The views of a scene show one set of named points, each view turned or mirrored, and shifted as a whole, with a little noise and some points left out.

Scene 1
View 1
Q_848: [ -2 -52 -49   7  31 -15   3  18 -11  -4  22  -4  24  16   5 -39  -7 -34
 -23 -17]
Q_809: [ 21  39  18 -14  62  -7   9 -13 -10  34   7  53 -21   7   0 -11  10  47
   8 -52]
Q_892: [  4  -6 -15  -6  54 -41 -22  12   4   5  -5  19   5  26   7 -30  -1  12
 -40 -37]
Q_812: [ 11  -7   9   6  12 -18   9   4 -23  -2 -23   2  -5  25   7 -18   2  17
  -7  -4]
Q_680: [ 15   6  -5  -8  41   6  34  -3 -26   3  11  30   3  22   0 -19  -6   9
   9 -23]
Q_447: [  0 -38 -17  10  20 -26  -1  17 -13  -7 -12 -11   8  27  14 -30  -3  -9
 -24  -4]
Q_539: [  5 -22 -30  -3  34 -44 -16  19  -8 -27 -14   3  27  47   0 -37 -16 -12
 -54 -15]
Q_770: [ 11 -38 -41  14  -5  23  34  -2 -37   7  34   2  17  -5  -8 -28   2 -28
  25  -8]
Q_433: [ 16 -15 -45   2  19  20  29  -9 -31  13  48  26  18  -7 -17 -29   0 -20
  20 -30]
Q_372: [ 11 -18 -24  -6  42  12  46   5 -28 -11  22  20  18  28   2 -26 -15 -18
   7 -12]
Q_559: [ 17 -17 -42   8 -13  -1  11  -6 -36 -11  18   9  27   9 -24 -33  -4 -20
  -2 -13]
Q_52: [ 13 -11 -23  -3  23  -4  23   3 -27 -14   8  16  19  28  -6 -28 -11  -9
  -8 -13]
Q_668: [ 20   0 -17   5  -3  -3  12  -9 -33  -2   4  15  11  11 -16 -25   1   4
   4 -15]
Q_179: [ 13  -5  -1  -8  37   1  45   6 -29 -22  -7  16  11  45   6 -21 -18  -2
  -1  -1]
Q_379: [ 20  -6 -13  11 -15  10  26 -11 -41   1   5   9   6   5 -13 -20   4   2
  20  -5]
View 2
Q_770: [ -7   0  27  14 -23 -66   5 -20 -12  -3 -20 -14 -34   8  -8   0  15  26
  -7 -11]
Q_179: [ 13  -5 -21 -15 -27 -29  -9  -3 -45  17 -15  -3  12  -5 -50 -19  13  -7
  -7   5]
Q_559: [  6  -2  15  16   8 -47 -11  -1 -15  -2  -5  -9 -27 -18 -12  -8  30  20
 -14  -8]
Q_892: [ -2 -15 -58 -29  -4  -5 -37  32 -27  38 -23   6  -7 -42 -12   4   5  30
 -17 -32]
Q_848: [  3  14 -16 -14 -27 -49 -33  -6 -34  10 -22  -4 -50 -28  -8  -5   4  45
 -20 -28]
Q_447: [ 11  16  -9 -22 -25  -6 -23   4 -42  13 -23   9 -20 -37  -8 -13   6  26
 -11 -25]
Q_668: [  1 -14   6   7   5 -24  -1  10 -12   9 -11  -4   0 -13 -14  -2  26   7
  -5  -8]
Q_809: [-30 -62 -57 -15   1  -8   5  40   5  53 -30  -4  45   8 -24  28   7  -4
   3 -16]
Q_433: [-18 -25   1  17  -6 -72   2  -4   3  10 -18 -20 -23  13 -14  14  17  24
 -10 -10]
Q_372: [  1  -9 -19  -6 -30 -59 -11 -11 -34  15 -19 -11 -10   6 -42  -8  10  10
 -11  -2]
Q_379: [ -1 -10  26  13  -4 -26  14   0 -11   2 -14  -5   4   0 -12  -3  25   1
   0  -5]
View 3
Q_52: [-41  -2   4   4 -21  30   5  -4  13  -9 -19  12 -35  15  21   3   8 -22
  15  10]
Q_559: [-48  -7   1   5 -19  46   2 -24   7  12  -9   2 -12  23  33 -14  29 -12
  18  22]
Q_812: [-26 -12  12  12  -8   9  -5 -16  16 -10  -4 -16 -37 -15  16  19 -15  -5
   4  -7]
Q_179: [-26   3   7  -4 -11  22   0   5  16 -18 -23  29 -55   1   9   6 -11 -30
   7  -3]
Q_680: [-24  12  12   2  -6  22  10  17  33 -24 -20   7 -30  18   5  17   6 -17
  -2   5]
Q_447: [-48 -28  -9  17 -38   8   8 -15  -7 -15 -15 -15 -43  -5  35  15 -12 -18
  21  -7]
Q_433: [-34   7 -12   0 -13  46  25  14  21  -7 -16   3   6  48  24 -10  45 -16
  -1  23]
Q_668: [-34   1  14   6  -6  33  -3 -16  23   2  -6  -7 -16  10  19   3  16  -4
   7  14]
Q_848: [-60 -26 -28  14 -53  24  26  -2 -15 -15 -23  -7 -26  28  46   2  15 -28
  26   6]
Q_539: [-77 -20  10  22 -59  12  -2 -22  -4 -18 -25  -4 -58   2  39  26 -13 -27
  48   8]
Q_770: [-26 -12 -29  -3 -11  47  23  -1   0   7  -9   6   0  33  33 -28  38 -18
  -4  11]
Q_809: [-20  31  41  15   4   1  12  31  69 -47 -15 -32 -13  18 -12  60   1   5
  -8   8]
Q_892: [-63  -8  17  28 -48  -1  11   2  21 -38 -22 -32 -37  12  25  52  -8 -12
  31   6]
View 4
Q_848: [-22  18 -25 -30  16 -24  -2  17  -1 -36  28 -59   0 -23  -1 -22  12  15
 -38  -8]
Q_447: [  7  15 -18 -33  15   1   4   8  16 -19   9 -48  -2 -21   6 -14  -1  17
 -12 -26]
Q_52: [-14   9 -12 -15  19  -8  14  13   8 -20  24 -13  -2  -7  21   1   6 -10
 -25  -9]
Q_892: [  1 -14 -33 -60   9   8   0   0  43 -31  15 -32   7  -8 -10 -34   1 -30
 -21 -28]
Q_809: [-24 -37 -11 -16  -6  26  -9  14  79 -14  15   6   0  43  20 -25  -4 -75
   3  -2]
Q_812: [ 13   0  -1 -18  12  20   9   6  31  -7   0 -23  -6  -2  21   0  -8  -5
   8 -23]
Q_539: [ 15   8 -34 -64  27  -7  20  -5   8 -31  17 -30   8 -36  -8 -15   3  -3
 -35 -40]
Q_379: [-14  -5  18  19  18   4   9  16   1  -9   8 -28 -11   8  28  18   8 -10
   2   9]
Q_372: [-34  24 -16  -3  11 -17   8  25  17 -20  35  -5  -2   0  35  -5   3  -4
 -33  -1]
Q_680: [-25   1 -11  -4   7   2   5  19  37 -15  25   2  -2  16  32  -7  -1 -28
 -15  -3]
Q_433: [-54  -6  -1  16  13 -22  -4  28   0 -29  34 -33  -6  13  19  -4  21 -23
 -29  29]
Q_770: [-41  13   6  23  16 -23  -1  30 -14 -23  26 -49 -12   0  24   4  17  10
 -22  23]
Q_179: [-12  25 -16 -13  15  -4  18  16  24 -11  26  14  -1  -5  40   4  -6  -5
 -23 -20]
Q_559: [-18  -5   4   0  29 -14  15  10 -22 -24  19 -38  -5 -10   9  14  19 -10
 -22   8]
View 5
Q_770: [-54   6  28 -20  21 -11  -1  10  17   6  35 -47  38  28   0   9  24  -3
  -2  29]
Q_812: [ -5  -7  10  -3   7  20  -6 -19  15  -4 -25 -10  -8   6   4   7 -19  -6
  13  20]
Q_539: [ -6  -4   4  -4 -20  -5   2  24  14  -1 -18 -50 -29 -27  49  15 -34 -18
 -16  -7]
Q_433: [-46  13  17 -24  23 -32  -5  11  17  20  41 -21  32  13  -2 -15  28 -11
 -12  25]
Q_848: [-33 -12  13 -22 -11 -22   1  34   4   9  23 -67  -5  -5  25  20  -6  -5
  -4  12]
Q_447: [-14 -16  12 -10 -10   7  -2  11   6  -4  -9 -48 -14  -1  19  23 -22  -2
  10  14]
Q_668: [-17  15  10  -5  16   5  -3  -6  22  -3   2 -10  21  14  10  -8   1 -13
  -8  24]
Q_559: [-29  22  12  -6   9   0   4  16  24 -11  22 -40  33  18  26   0   7 -14
 -20  23]
Q_680: [-31  -1  19 -16  25 -17 -10 -18  20  25  -7   5  -3  -5  -6 -12   4 -15
  -1  10]
Q_372: [-55  -2  34 -19  26 -22  -7  -5  23  27   0 -29   3  -5   4   4   8 -14
  -6   1]
Q_379: [-28  14  19  -6  25  14  -3 -15  24  -7   4 -13  32  28   0  -2  10  -7
   0  31]
Q_52: [-33   6  21  -9  14  -9  -3  -1  23  10  -5 -27   4  -3  17   3  -3 -16
 -12   6]
Q_892: [ 12 -14 -12 -14 -18 -20  -6  14   0  14  -6 -11 -37 -29  21  -8 -26 -12
   0   7]

In a view up to two points have been moved. Name them for each view, in the order of its rows, or write none.
view 1 => Q_770
view 2 => Q_433
view 3 => Q_447
view 4 => Q_179
view 5 => Q_559
